Points, in no order, along strands that fork and pass close to each other.
Points whose rows are less than 65 apart are linked; no others are. Some points are linked to none.
zufop: [ 12 -13   9  19  -8   0   8  -4  -7  -8  -9 -22   9  -5   0  16  12  31
  14  -1  -9 -19  16   2  11  24  19   5   7  -5  10  39 -43 -60  -7  -8
   1]
runi: [ -9 -30  35  13 -38  17  20   6  16  20   1   7  -1 -31  22   4  18 -23
   7  -3  16  11   4   1   6 -13   3  -1  -1  -9   1 -18  -1 -35  26  22
 -19]
rofep: [-20 -13  -5   5 -34  15  43 -10   2  11 -26 -15  -3   2  20   7  14 -16
   2  18  35  15 -18 -12  21  -8  30 -22  14 -12   8 -10  -9 -29  19   8
   7]
Ketuz: [ 11  14  15  10  -1   4 -13  20 -13  -4  -4   7  -7 -17 -23 -20   3  -4
   4 -17   5  39 -13   6  26   9   1  17   4  19 -12 -14 -22   8 -17 -30
  -9]
Pib: [ 26  26   4  -9  26 -14  -7   3  -8   3  12   1  28   4 -12  13 -15  26
  -5 -17 -19  -3  -7 -27 -37   6   9  11 -16   2  -3  19  22  11 -23  -4
  22]
tiv: [-14   3  -9 -12  -4   7   8 -12 -10 -31   7  37  10  20 -13  -3  19  17
   7 -17  28  16 -21   4   3 -19  -4   4   1  -7 -10  26 -11  44   6   4
  -5]
rufik: [  0 -10 -18   6  -7  -4 -16  14   8   4   9  34  -2 -11   0 -24  13 -20
   1 -17   7   4  -7  10   9  -7 -13  16   4  12 -14 -18   7  21   7   9
 -11]
Lesok: [ 15   6  23  11   3  -3  -2  15 -10   7 -14 -26 -11 -27 -12  -2  -2   4
  -9 -11  -8  16   5   5   3   1  -6  18   0  14  -7  -6  -7 -25 -14 -13
  -5]
sur: [-19  -2  -7 -17   4   0  -7 -10  24   1  29   2  31   2   9   5  16  28
  11   2   2  -4   4  -8 -12  -7 -10  32   1 -10   5  26   0   4  -9  17
 -12]
natiz: [ -3  -7  -9 -11 -25 -17  26  14 -24 -17 -44 -14 -18  17  -8   7 -29 -16
 -27 -20  -6 -11   1  -4 -12   2   6  -9  13  -1   9   0  31  39 -16   6
  18]
gumus: [  4   3 -14 -15   4 -17   1   2   8  10  19  20  27 -13  -3  -9  -6  12
 -27  -6  -7 -20   4   2 -40   9 -14  25 -14  -4   3  12  45  25 -17  24
   0]
Bedi: [ 15   2  18   9   9  -4  -6   8  -2  11  -6 -22   1 -12  -9   1 -12   5
  -7  -7  -1   1   0  -7  -8  -1 -12  16  -1  15   2   7  13 -14 -13   3
  -3]
bikel: [-17 -15   6   5 -38  11  42 -16   0   7 -33 -14  -6  -1  12  11   2  -4
  -7   2  21   9  -7 -10   7  -6  14  -4   9  -3   8   1  -3 -19  13   7
  13]
dofog: [ 13  10  -8 -18  11 -13  13  -5 -26 -24 -33 -28 -15   1  -2   4 -20   4
   1  -3 -12   3   6   7   4  35  12 -24   0  12   4   7 -12  12 -37 -15
  16]
Rel: [ 17  33   1  -4  40 -19 -32   5   8   9  25  15  -6   6  -2  -7   2   5
  16  11 -29  16 -15 -10  -5  -2 -14  -1 -12  14  -3  -7  -5  -7  -4 -21
 -10]
vin: [ 14   0  14   7  13   1   5  42 -22   5 -23 -33 -14   3 -20   9 -26 -13
 -17  -2 -24 -19  15  14 -42   4  16  -9  -1   7 -19 -24  24 -10   0   1
   7]
zap: [-24  -8  -2 -13   7  13 -15  -9  29  17  24 -11  28   9  25  19 -15  20
   4  21  -3 -34   6 -20 -20  -1   1   1  -1 -22   1  17  15   1   0  30
  -6]
vok: [ -7   3   0   9 -10 -16 -18  11  21  28  30  36  10 -10  -8 -39  27   2
 -14 -17  -6 -11   6  15 -12   4 -15  31   2  11 -24 -13  29  -2 -13  -6
 -16]
kek: [ 14  -1  23  13  -4  -5  -1  11 -14   3 -12 -20   4 -17 -15   7   8  17
  -5 -20 -12  -2   3   9   6   7   5  25  13   8   1  10 -23 -43 -20 -19
  -9]
gesid: [-10   1  -6  -6 -19  -3  11  -3 -12 -25 -36 -16 -29  12  -7 -17  -7  -5
  -9  -9  -1  20  -6   1  21  11   9 -27  -1  27   2 -13  -7  33 -16 -15
  16]
labes: [ 25   8  11   6  -8 -12   4  10 -10  13   8  22   7 -30 -19 -33  18  12
 -19 -18   2   2   8   9  -6  13 -16  46  -4  22 -14  -1  17   5 -14  -6
 -10]
bafi: [ -4 -19  16  11 -28  13  37 -20   4  13 -18 -20  -7  -8  13  25   9  -2
  -4  17  -2 -11  17   2  11   3  15 -13   1 -19  13   0 -21 -63  22  21
   0]
peke: [-24  -8 -27  -4 -22   1  12  -3  10  -4 -32  20  -7  25  13   2   6 -21
  -4   4  15  13 -24 -13   4 -45   6 -22   4  -7  20   1  18  27  30   6
  19]
fite: [ 11   3  12   2  11  -9 -14   7  12  13  11 -16   8 -13   2   5  -8  13
   2   4  -5  -9  10  -8 -17   2 -16  14 -11   1  -1  12   6 -16 -11  13
 -15]
meb: [ 33  29   5   1  30 -11 -10   5 -19  -1   8 -19  -9   7 -17   0 -21  15
 -11   6 -10  11  -3 -13  -2  21   7  -5 -13  13  -1  -7   7 -10 -25 -26
  15]
pul: [-13  -3 -15   4 -16   3  25 -20 -20 -18 -29 -23 -12   9   1   6  -6  15
  -3  -7  -1   0   6  -1  14   9  17  -5   5   3  12  13 -13   2 -18   1
  24]
dif: [  7  -7  13  -8  -7 -12   0   2  14  21  16  10  30 -26   3  -8  22  20
   5  -9  -1 -15  17  -3 -14  11 -14  50   3  11  -3  16   7 -21 -15  11
 -24]
gudi: [ 11  20  -2  -8  39  -6 -34  18  -4   0   9   3 -20  10 -13  -6 -12 -11
   3   7 -15  17 -15  -4   0  -5 -16 -15 -17  11  -1 -20   9  -3   7 -14
  -3]
ratuv: [ -8   4   2   0 -17  -5   2  -3 -23 -11   9  46  14 -19 -11 -19  17  11
   7 -20  39  12 -17  18  29  17 -16  19 -12 -10   2   7 -15  34 -12   4
 -12]
Supap: [-26  -9 -13   5  17   0 -40   8  22  36  19  12 -11 -13  27  -9   9 -11
   5  16 -31 -11   0  -2   0 -12 -11  11  16  -1  -9 -14   0 -13  13  20
 -22]
tilob: [  9 -22  21  14 -13   2  11  -4   8   4  -4 -12  17  -5   3  22  18  33
   8 -12  -4 -25  17  -8  12   2   1  15   6  -7   7  40 -32 -57  -1   3
  -9]
zuv: [-10   1 -11 -16  37  -7 -44  -1  17  23  24  11 -17   1  23   4   4  -4
  12  25 -28  -4 -11  -1   3  -6 -16   0   8  -8  -4 -11  -6  -5  11   5
 -19]
baz: [  9  -7   7   1 -17  -5  -7   0  10  14  27  21  32 -28   3 -17  30  17
  11 -22  13 -19   2   7  -1  13 -13  34  -1   7 -10  11  -6  -5 -13  -1
 -23]
Buso: [  0 -14 -18 -10  14   3 -24  -7   2  -8 -10  11 -35  14  10   7   8 -25
  -1   4  -1  13 -26  -7  16 -28  -1 -20   4  11   6 -18  -1  19  28  -2
   1]
mal: [ -7 -22  28  24 -19  23   4   1  18  17   6   2   2 -29   8  11  14 -26
  16   0  12  10   7   5  22  -6   0 -11   0  -5  -5 -20 -28 -39  22  -2
 -24]
Rire: [-11 -21  17   8 -19   3  21  18  -1   4 -25   0 -28 -17   5  -8  -3 -34
 -23   3   6  11  13  -1 -13 -24   0   4   3   8   8 -21  15  13  11  24
  -1]
paz: [-30 -18  -4 -10  -9   7 -15 -25  13   7  22  37  17   2  35  17  33  -2
  33 -14  12  -5 -14  -3  16 -19  11   8  27 -26  -1  13 -16   9  14  10
 -13]
Fod: [ 21   3  12  20  23  -4 -15  -3   3 -15  18 -16   6  -1 -11  -4  21  22
  14  11  -1  14  -4   7  24  16   3   1   3   6   1   5 -38 -37 -12 -35
  -6]
Tobor: [ -6 -14  20  -1 -37   3  28  -4 -12  -9 -43  -8 -15  -2  -3  -3   1 -17
 -21 -28   4  13  -1   7   7   7   1   7  12  17  -5  -7  -5  12 -12  -5
   4]
befeg: [  8  15  10  11   0  -4 -16  20 -15  -3  11  29  -3 -21 -13 -20   4  -8
  12 -24  18  24 -18   6  34  13  -8  26   1   7  -8  -9 -17  11 -16 -19
 -24]
Dafi: [-10 -17   9   9 -14   6  12 -17  11   7  -9 -14  12  -4   5  17   1  12
   3   2  11 -12   9 -12  -6  -8  -7   9   3   1  13  13  -1 -12   7  20
   0]
biluf: [  5   1 -15  -1   2 -10 -27   6   1  11  19  50  -5  -8  12 -20  19 -11
  18 -26  -1   7 -11   3  17  -3  -6  23   9   8 -23  -9  -5  19   5   4
 -15]
gem: [-11 -17  15  12 -10   4  15   9   2   1 -23 -17 -17 -10   5   8 -22 -27
 -20   1  -4  -6  13  -9 -14 -13   0  -7   2   1  16 -16  25   5  15  23
  -1]
Felir: [ 12  -9  -7   8  -7 -20  17  22  -7  11   1  24  -4 -25 -18 -35  11   3
 -41  -8   0 -20  12  15 -29   0 -23  27  -9  11  -4  -5  43  28 -11  24
  -6]
zin: [  2  23  -6  -1  19 -21 -39  11  12  27  25  25  -4  -9   0 -25   9   1
  16   0 -31  11  -3 -10 -10  -6 -14  18  -8  15 -10  -7   4  -4 -15  -9
 -13]
duzo: [  2   0  19   5 -29   8  11 -15 -20 -17 -21   3   1  -1  -8  -2   5   8
   3 -34  18  17 -10  11  30  24   6  13   8   7  -6  10 -29  23 -30 -19
   3]
beda: [ 16  -6  35  17  18   7  -7   7  20  17  14 -34  -8 -24   0   8 -16  -6
   2  15 -21 -19  22  18  -8  -7 -13 -11 -10 -14  -5  -9   6 -32  22  19
 -20]
dosav: [ 23   2   7  17  13  10  -3  -6  10 -12  14 -30   3 -11  -7 -13  -2 -14
   0  16  -7   6  22  19  29   7   0  -4  -9  -8   1  -8 -39 -43  17 -19
  -8]
seza: [ 11  -4   7  11   1  23   1 -16  29   3  14 -26  -1  -3   9   3  -5 -10
   7  29 -12 -11  24  14  20   7  -4 -19  -6 -15   9  -5 -35 -45  27  -6
 -10]
gegu: [ 11   9 -10  -2  34  -2  -1 -23   9 -17  32 -14   6  22   2   6   6  28
  29  37   8 -12  18  -5  10  28  13 -11 -11 -17  10  26 -30 -20   3  -8
   4]
nupu: [  5   8  -9 -15  11  -3  -8  10 -24 -19 -19 -32 -23  13 -14  -6 -31 -10
 -11  10  -6   5   2   0  10  14   7 -33  -7  15   3 -19  14  27 -13 -23
  12]
zipi: [-31 -18  -7  -2  -7  12 -26 -13  20  17  32  23  31  -3  33  10  28   9
  34   0   7 -12  -3  -8  12 -10   5  23  18 -19  -3  13 -27  -4   5  13
 -18]
nozip: [-17  -7 -10  -8 -42  -1  44 -14 -11  -9 -41  -5  -3  12  15   5  -6 -10
 -27  -2  21  -3  -9 -10  -9 -13  14   2  11 -13  20  16  21  22  13  19
  25]
Popon: [ 15  19  -5  -8  15  -7   4   1 -19 -13  13  -4   9  15 -20  12 -18  24
 -11 -14   0   7 -12 -22 -17   4   4  11 -12   3   3  20  24  24 -22  -4
  22]
Kazo: [ 25  -4   2  11  16  11   3  -5  -6   4  -3 -31  11  -4  -1  21 -21   1
   3  13  -9 -26  18   6 -14  16   5 -15  -1  -8  -4  -5  11 -30  12  10
   2]
Pur: [  4   5 -19  -2  24   2  -6 -14   0 -19   4 -11 -12  32   6  10 -13  -4
  20  30   3  -3  13   0  10  -3   2 -35 -10  -8  12 -10  -7  -3  18  -9
  11]
Rus: [-10   9  -6 -11 -16 -14  16   0 -26 -19 -42 -21  -9   3  -7   6 -18   4
   3 -14 -14  -6   6   2   1  25  17 -16   4   5   8  16  -7  -6 -25  -2
  21]
putim: [-17 -18  -9   7 -33   0  10  -4  18  15   1  44   2 -18  29  -6  13 -43
  16 -16  27   4 -10  -1  18 -10  -8   0  11  -6  -1 -14   1   1  26  15
 -13]
nago: [-13  -6   0   3 -33   9  24 -20 -14 -13 -25  -6  -2   9  -1   4   3  11
  -2 -16  21  16  -6  -2  19   4  22  -1  13   7  -4  13 -24  17 -17 -12
  23]
nolu: [  7 -14  15  10   8  10   4  10  -3   5  -8 -26  -2  -2  -3  17 -28 -18
 -11  10  -6 -14  15  -2 -19  -2   5 -21   0  -3   1 -19  21  -6  21  16
   3]
Bibu: [ 31   5  -3  -2  29   5  -7  13  10  14   2 -24  24  12  -4  19 -18  11
  -8  13 -22 -29   7 -13 -52   9   4  -9  -5   6 -23   4  21 -21   1  -1
  11]
toru: [  5  10  22   4  -4 -10   5  50 -25   6 -19 -14  -4  -3 -21  11 -28  -4
  -5 -16 -19 -16  24   9 -40   4  12  10   0   0 -14 -12  34  -4 -17   3
   9]
tavi: [-19   8  -7 -21  -1   0   2 -18  19  -9  19   3  25  13   1  12   8  29
   4   1   8  -7  -7 -14 -18 -11  -6  14  -4 -12   4  29  11  22 -16  25
   4]
rogam: [-24   2 -16  -9 -39  -1  46 -21 -24 -18 -41   5  10  15   3  13  -7  12
 -21  -6  17  -9  -5   8  -9  -9   8   3  14 -13  17  28  10  26  -1  12
  27]
kur: [ 12  13   4   7  39 -10  -8 -18  14 -15  24  -9   2  21  -7  -5  23  34
  25  18   1   6   3  -9   8  22   6  -3  -5  -3   0  15 -33 -30  -4 -29
  -4]
Zoso: [-10  -8   7   9 -17 -10 -11   0   8  20  31  34  24 -23   0 -32  34  11
  -4 -22  16 -22  -2  19  -2  17 -16  23  -1   2 -13  -4  18   0  -9   0
 -28]
zasob: [-16 -25  10  22 -40   8  10   3  15  16   7  32  -3 -33  13  -9  18 -37
  14 -17  17   4   7  11  12  -5  -5   3   1  -7   0 -17   6 -11  20  19
 -20]
Fif: [ 11  -7   8 -10  -8   6   7 -18   2 -11  14  15  42 -10  -3   5  31  41
   4 -19  23 -11  -8   5   4   4   1  34   3  -9  -1  33 -15   1 -15   0
  -5]
nimer: [ -2   1  21   5 -25   5  10  -8 -23 -15   0  23  14 -10 -16  -6   5  14
  -2 -22  36  19 -15  16  25  17   0  25   4  -9   3  11 -20  28 -18 -13
  -2]
Zam: [ 17  18   4  -7   3 -14   1  30 -19  -2 -14  -8 -12  -7 -19 -11 -25   1
 -29 -10  -6   4  -5  -4 -13   8  -8  21   2  15   0   3  28  28 -24  -7
   6]
dunuk: [-23   6 -22  -5   8   0   7 -19 -29 -23   1  -4 -22  38 -20  -5   4  20
   8   3  18  13  -7 -13   4 -11  12 -23  -8   4   7  19  -7  29  -9  -5
  22]
bupot: [  3  -7  -8  -9  -7 -10  16   8  -2  -8  -3   5  15 -14  -6   4  -7  -3
 -26  -2   6 -23   4  -3 -31  -8 -16  24   2  -2  12  10  39  30  -5  26
  -1]
Liv: [ 13   8  10  13  -9  -2   3  21 -18  11   7  31   5 -30 -20 -31  11   3
  -4 -20  15   8  -5  10  14  19 -17  35  -5  14 -15 -13   2  15 -13 -11
 -21]
lala: [-14 -10   5  -5 -34  -9  30   7  -9 -13 -54 -11 -30  11   1  -2 -21 -27
 -31 -15  -7   4   3  -2  -6  -1   3 -24   4   8   9  -6  22  28  -9   8
  14]
Rif: [ 18   0  -1   4  12   2  10  -3 -17  -2  -7 -40  -1  -8  -7  10 -25  -4
   3  13 -13 -17  25  17   3  24  15 -13  -2  -8   1   1 -13 -36  -1  -3
   3]
Sene: [ 31  27 -13 -16  28  -8   2   7 -37 -15 -13 -30  -8   4  -7   3 -24  12
   1   5 -12   1   2   0  -5  35  16 -14  -3  12  -4  -8   1  -1 -35 -23
  12]
gef: [-15 -20 -13   4 -23   3  -2  -9  20  10 -10  35  -4  -4  35   6  19 -36
  20  -6  11  11 -30  -3  16 -23  -2  -8  18  -5   2 -13   0   4  34  20
   0]
Rek: [ 26   9  -7 -10  25   2  -8   1   2   6   6 -12  33  20  -6  13 -22  26
  -7  -4 -24 -14  -4 -18 -53   3  10  -8  -9   5 -15  13  22   2 -14  -5
  23]
vud: [-15 -11 -18  -3 -18   7   7 -10  10   4 -18  29 -11  17  29  12  15 -23
   9  -7  22  16 -36 -12  10 -35   9 -17  13  -8   9  -2   2  17  37   7
  10]
mekip: [-19   3 -17  -2   7   0  -3 -13  14 -13   5  -6  11  27   9  16 -11  10
  15  13  10 -16  -6 -18  -5 -20   1 -27  -5  -4  11   2  11  14  10  19
  16]
Zudol: [ -9   5 -14  -8  16  10  -7  -4 -18 -18 -15   5 -33  30  -8  -1   9 -14
   1   7  -4  27  -9   9  27  -5  10 -29   4  11   6 -16 -21  14   7 -28
  14]
Gurev: [ -9   8 -11 -13   3  -3  -5  -2 -23 -25 -25  -3 -32  30 -20 -10   1   1
   0   3   3  33 -12   6  28   5   9 -29   1  15  -4  -7 -18  31 -12 -29
  14]
Mag: [ 12  10   2 -11  33   8 -37  25  24  20  26  -9   7   2  13  -2 -27 -22
   5  29 -27 -14   4   5 -20   3 -17 -23  -5 -12 -17 -23  11 -12  17  -1
 -20]
pibef: [-14   5 -21 -14   7   3  17 -19 -24 -22 -14 -11 -22  19   1   7   0   6
  15  22  16   4   8  -9   9   3  21 -37  -8   5  22   7 -10  21  -4 -12
  24]
nifum: [ 13  37   0  -7  25 -12 -13  13 -17  -9   7   6 -19  24 -33 -10 -14  12
  -6  -3 -11  32 -15 -23  -1   3   1 -10 -19  18   5   4   7  28 -19 -32
  16]
Dize: [  3   3 -16  -9 -14  -8  13   9 -25 -22 -25 -13  -1  18  -9   6 -31   2
 -27 -15   1 -14  -7 -11 -16  -8  17  -4   6   0  -1  10  33  47 -19   5
  25]
dituz: [ -1  -3  -5  -8  16   9 -24 -24  32  11   6   2 -11  15  35  20   3 -18
  12  30 -18  -3  -2   7  23 -13 -11 -23  13 -12   1 -17 -27 -16  39   5
 -12]
lugel: [ -4  18  -4 -13  24 -10 -36  16  19  27  31  12  17  -3   9  -4 -19   1
   2   7 -27  -5   4 -18 -29   4  -5   7 -15  -6  -7   0  25  11 -10  -2
  -3]
sisug: [ -5 -19  -8  19 -14  -3 -13  23  13   9   4  28 -13 -14  -4 -34  12 -23
  -5 -14  -1  -2  13  18 -11 -14 -17  17   6  14 -16 -26  17  12   8  12
 -15]
zag: [-14  -6  -3   0 -31  -2  18   6   2 -13 -43 -14 -30  11   1 -17 -15 -28
 -29  -8  -3  19  -8  -4  13  -7   5 -24   5  15   7 -13  12  38  -7  -8
  11]
Zafes: [-17  -4  -5   2 -15  -6  -1 -15  -8 -16  20  58  10 -12  -1 -11  21  10
  20 -21  33   1 -21  18  35   4 -19  13  -5 -17  -1   9 -16  26   1  12
 -20]
Meso: [-25  -9 -17  -2 -17   7  22 -21   8   2 -10  16  -6  34  24  13  21  -6
  19   6  33  16 -28 -11  18 -26  23 -31   9 -12   9   9 -13   0  33  -4
  19]
rit: [-25  -6 -22   1 -29  17  25 -18  -1   5 -22  -5  -2  23  20   2  12  -4
   9  20  23  27 -21 -15  14  -9  26 -30   1  -9  15  -8 -16 -16  18  -2
  23]
Sivo: [  1  19   0 -21  39  -3 -45   8  20  28  32   3   3   8  20   8 -17 -10
  11  32 -32  -3  -5  -5  -8   6 -10 -10  -5 -22  -6 -16   1 -15   5  -6
 -12]
Pude: [-24 -11 -24  -4 -31  -1  35  -3   8 -13 -28   5   1  19  16   2  -6 -12
 -18  11  27  13 -16 -11 -10 -34   7 -14   3 -12  32  12  31  35  25  13
  22]
pofik: [ -4  -3  -8   3  18   9   4 -26  10 -16  13 -18   5  20   0  17  10  21
  23  24   5  -7  11  -9  14  13   3 -13  -4  -6  12  20 -27 -16   6   5
  13]
kon: [ 18  10  -6  -9  15   1   6   1 -24 -14 -18 -42  -6  -5  -5   5 -25 -18
  -7  12 -14  -2  23  20   8  29  17 -17   0  -5  -7 -14  -7 -17  -7 -13
   6]
dop: [ 12  25  -1  -6  24  -5 -21  25 -14   0   9   1 -21   2 -24 -16 -11  -2
 -11   1 -16  28 -19  -8   3  -2 -15   2 -18  20   0 -20   7  11  -7 -21
   1]
sal: [ 13   9  10  -6   4  -6   8  42 -16   3 -16  -5  -9  -7 -20   2 -31 -11
 -26 -13 -11  -7   5   0 -32  -1   1  17   2   5  -8  -5  39  21 -20   7
   2]
Bili: [ 32   3   9   5  19  10  -4  11   7  18   1 -29  18   2  -9  20 -15  10
   3  18 -23 -36  20   8 -34  15   3 -13   3 -11 -16   5  10 -41  11   8
   0]
lume: [  5   9   1  -2   4  -7  -6  19 -16 -11 -16 -27 -18   7 -16  -5 -25  -1
 -22  -2  -2   8  -6  -6  -4   2  -3  -9  -4  14   8  -9  21  27 -20  -5
  16]
mun: [-22  -6  -4 -10 -14  -1  -1 -28   3  -7  24  53  20  -1  17   4  25   0
  33 -21  25   0 -17  10  22  -8   0   6  10 -23  -2  16 -13  21   5  12
 -10]
ziso: [  2  18 -16   0   5 -12 -24  10  20  27  30  38  11  -7   3 -35  14   5
  -4 -12 -22   1   1  -1 -15   1 -13  38   0  13 -17  -8  12   4 -14 -14
 -14]
Zibo: [  6   7   3  11  -2 -20   3  10   9  23  11  26   5 -24 -18 -38  15   9
 -34 -11  -8 -11   5  13 -23   5 -22  39 -11  19 -13  -8  31  10 -13   2
  -8]
Fudob: [ -7 -14  -9  11  -2  10   8 -23   7  -9   5  -6  -1  15   3   9  14   4
  15  22   9   6   5  -6  20  -1   6 -20  -4  -2  15   6 -36 -16  10  -6
  14]
Ruk: [ 14  15  22   5  26   7 -25  12  26  29  28 -24   7 -15  10   5 -23 -11
   2  32 -29 -22  16   8 -22  -1 -12 -14  -7 -13 -13 -16  15 -17  13   8
 -29]
Loz: [  6   8  -7  -6  24   4 -29  -7  25   1  19  -8 -10  16  14  10 -17 -22
   8  24 -22 -10   4  13  14  -7 -19 -25   5 -17   0 -21 -10 -20  30   2
 -11]
fum: [ -9 -18  13  15 -18  22  -6 -13  25  15  12  13   6 -13  23  15  18 -25
  16  11   3   3  -9   3  22  -9  -5 -18   5 -16  -3 -13 -38 -41  27  -1
 -18]
mivu: [  9   9  -7  -3  21  -1  -1   0 -12 -16  -3 -36 -16   4 -11  -4 -23 -11
  -6  16  -7  15  10  12  16  15   2 -21  -6   8   6 -21  -2  -6  -5 -17
   4]
Toti: [ 24  14   8  16  24   2 -14   2   8  -9  10 -22   0 -10 -15  -7   8  -4
  -1  13 -10  17   5  10  21   0 -10   2  -3   4   0 -13 -34 -42  -1 -33
 -16]
zuso: [  5   8  -9  -8  31  -2 -23  -7  16  -7  20 -11  -7  26   7  13 -10  -2
  15  20  -9  -6   0  -1   2  -3 -13 -29  -6  -7  -1 -12   1  -3  19  -3
  -3]
gofuz: [ 30   8  11   3  25   6  -8  33 -20  14 -12 -31  -2  -7 -14   2 -27  -9
 -21   0 -18  -7   5   5 -32   9   9 -16  -7  10 -15 -19  36 -12  -2 -15
   3]
Zigud: [-33  -8  -5 -13   6  10 -24  -6  25  11  31   7  28   5  19  13  17  25
  22  11  -6 -10   5 -13  -2 -10  -1  26   6 -16   1  27 -23  -9  -6   9
 -10]
buv: [ 16  -1 -10  -8  25 -10 -22  -5  -5   9  25  48 -21   5   5 -15  18  -3
  15 -25  -1  26 -26  -1  15  -9   8  10   7  10 -23  -2  -4  29   2  -1
 -14]
kasab: [-15 -10  -3   0   3  16  -7 -25  31   7   9   9  -3  15  29  21  22  -9
  21  25  -6 -10  -7   5  22 -10  -3 -20  12 -18   0 -10 -44 -28  33   0
  -5]
diluv: [-12 -18   8  -4 -19  -7  25   2  -4  -5 -20   7   4 -14   0  12   2  -4
 -15 -14   9 -30  16   6 -30 -10  -9  22   1 -11  19  11  28   9   7  33
   7]
Fon: [-19   8 -12 -16  -9   6  16 -16 -23 -33  -6  17  -6  38 -25  -5   7  25
  -6  -8  22  19 -11  -2   3 -22  14  -8  -1   2  -2  29  -6  52   1  -9
  11]
vib: [ 12  -4  18  22  -5  -3   5   4 -21  -5 -16 -24   2 -17  -9   3  12  18
   1  -7 -12  -8  22  12  19  20  15   8  12   1   8  25 -36 -66 -15 -17
  -3]
fuv: [  3   8 -19 -11  15   9   6 -17 -15 -28   0 -14 -15  24   1  14  -6  -6
  26  34  10  12  21   0  20  10  21 -33 -10  -3  18   0 -24   2   8 -19
  16]
votoz: [-12  -4 -10   3  -1   8   3 -14 -19  -5 -14  18 -33  20  10  12  13 -19
  11  -5  12  21 -23   2  32 -13  23 -28  16   5   3 -12 -29   8  21 -26
  18]
Kuve: [  2   3   9  15   8   9 -15   8 -14 -13  -3  -7  -9  -6 -15  -6   9  -6
   6 -11   7  31 -16   8  31   5   4  -5   6  13  -8 -18 -33   1  -9 -30
  -2]
moda: [-14 -20   4   1 -20   1  23 -12  14   2 -12   4  16 -13  13   7   9   1
  -6  -1   5 -23  18  -3 -23 -16  -8  27   7  -5  14  15  13  -3   7  34
   0]
dapi: [ -6 -23  27  12 -28  13  27 -10   6  18 -20 -15   0  -9   9  23   5   0
   0   1  -3 -16  17  -4  -4  -8   1   0   0  -5   7  11  -5 -45  17  24
   5]
tis: [ -1  14  -9 -16  11 -15 -13   7  17  26  33  24  28 -13   4 -18  -9   9
  -8  -8 -22 -17  10 -16 -33   5  -5  24 -18  -1  -4   8  38  14 -20   3
  -2]
Ros: [ 11   0  18  13   2  15   3  -6  18   9   9 -36  -3 -15  -1   5  -8 -20
  -5  22 -15 -12  22  18   3  -4 -11 -20 -14 -14   5 -13 -11 -41  36  15
  -9]
Bomal: [-16  -4 -15  -9 -15   9  10  -8   2 -18   9  33  24  -6  -2 -13  25  11
   3  -7  20  -5 -13  10  -8  -6  -7  17  -4  -4  -5  10   3  38   6  11
  -3]
Dorub: [ 10  13  10  -3  26  -6 -19   9  22  19  24 -16  17 -10  -4   3 -17   9
   5  15 -17  -5  -2 -18 -25   9  -9   1 -13  -2  -6  -3  23  -9 -13   0
  -5]
Mifu: [  3  -7  20   4  -4  -4  -5   3  21  19   9  -7   8 -32  11  -1  15  10
   9  -6  -3 -16  26   1 -14  -3 -14  26   0   7  -5  14   5 -20  -4  16
 -22]
dovu: [ 37  31  12   8  30  -9 -11  17 -18   8   8 -29  -4 -10 -18   1 -32  -2
 -18   8 -19   4   4  -2 -12  17   4 -10 -10  14 -15 -20  17 -17 -19 -32
   5]
Gat: [ -6   6 -23 -19  -8   0  18 -12 -23 -33  -6  -4   6  25  -9  13 -21  22
 -20  -8  12  -7  -5  -9  -9 -10   9  -3  -1  -9   6  23  25  43 -11  14
  26]
mav: [ -3 -18   6  15 -19  -6  10  29   3   5  -6   7 -23 -22  -6 -26   4 -25
 -22  -9  -1   5  24  14 -17 -17 -13  21  -2  12   6 -24  26  22   3  21
  -7]
fufe: [ -3  -7  -6  -7 -11   2  -7   6   5  -6   9  23  18  -9 -13 -17  16   7
   5  -9  15  10  -3   3  -2  -4 -14  30  -4   9  -8   3   0  21  -4   5
  -4]
zunef: [-16   5 -14 -19   8  -1  16 -16   0 -30  15   2  18  27  -6  12  -7  25
  -6  -5  18  -2  -9 -11 -18 -15   5   0  -8 -10   5  28  25  38  -6  20
   8]
Lis: [ -3 -13   3  18   6  16  -7  -5   4  -9   2  -2  -3   2  -6   5  14  -3
  15   3   6  17 -11   6  20   4  -3 -14   1   4   2 -17 -37 -21   6 -17
   2]

A fork is a point with three links. Follow the links from the first point to the second and name the forks in between, in order.
kasab, rogam: vud
Mag, Felir: Zibo
tis, zin: fite > vok
gegu, zufop: Zibo > vok > fite
Dorub, gegu: fite > vok > Zibo
nolu, zasob: rufik
dunuk, gofuz: rufik > Kazo

A fork is a point with three links, a tip a point with one. Leave the first point through the second and follow the links. Name the first fork or tip that comes.
runi, mal: rufik
seza, dosav: Zibo
paz, zipi: votoz
Dorub, lugel: bafi
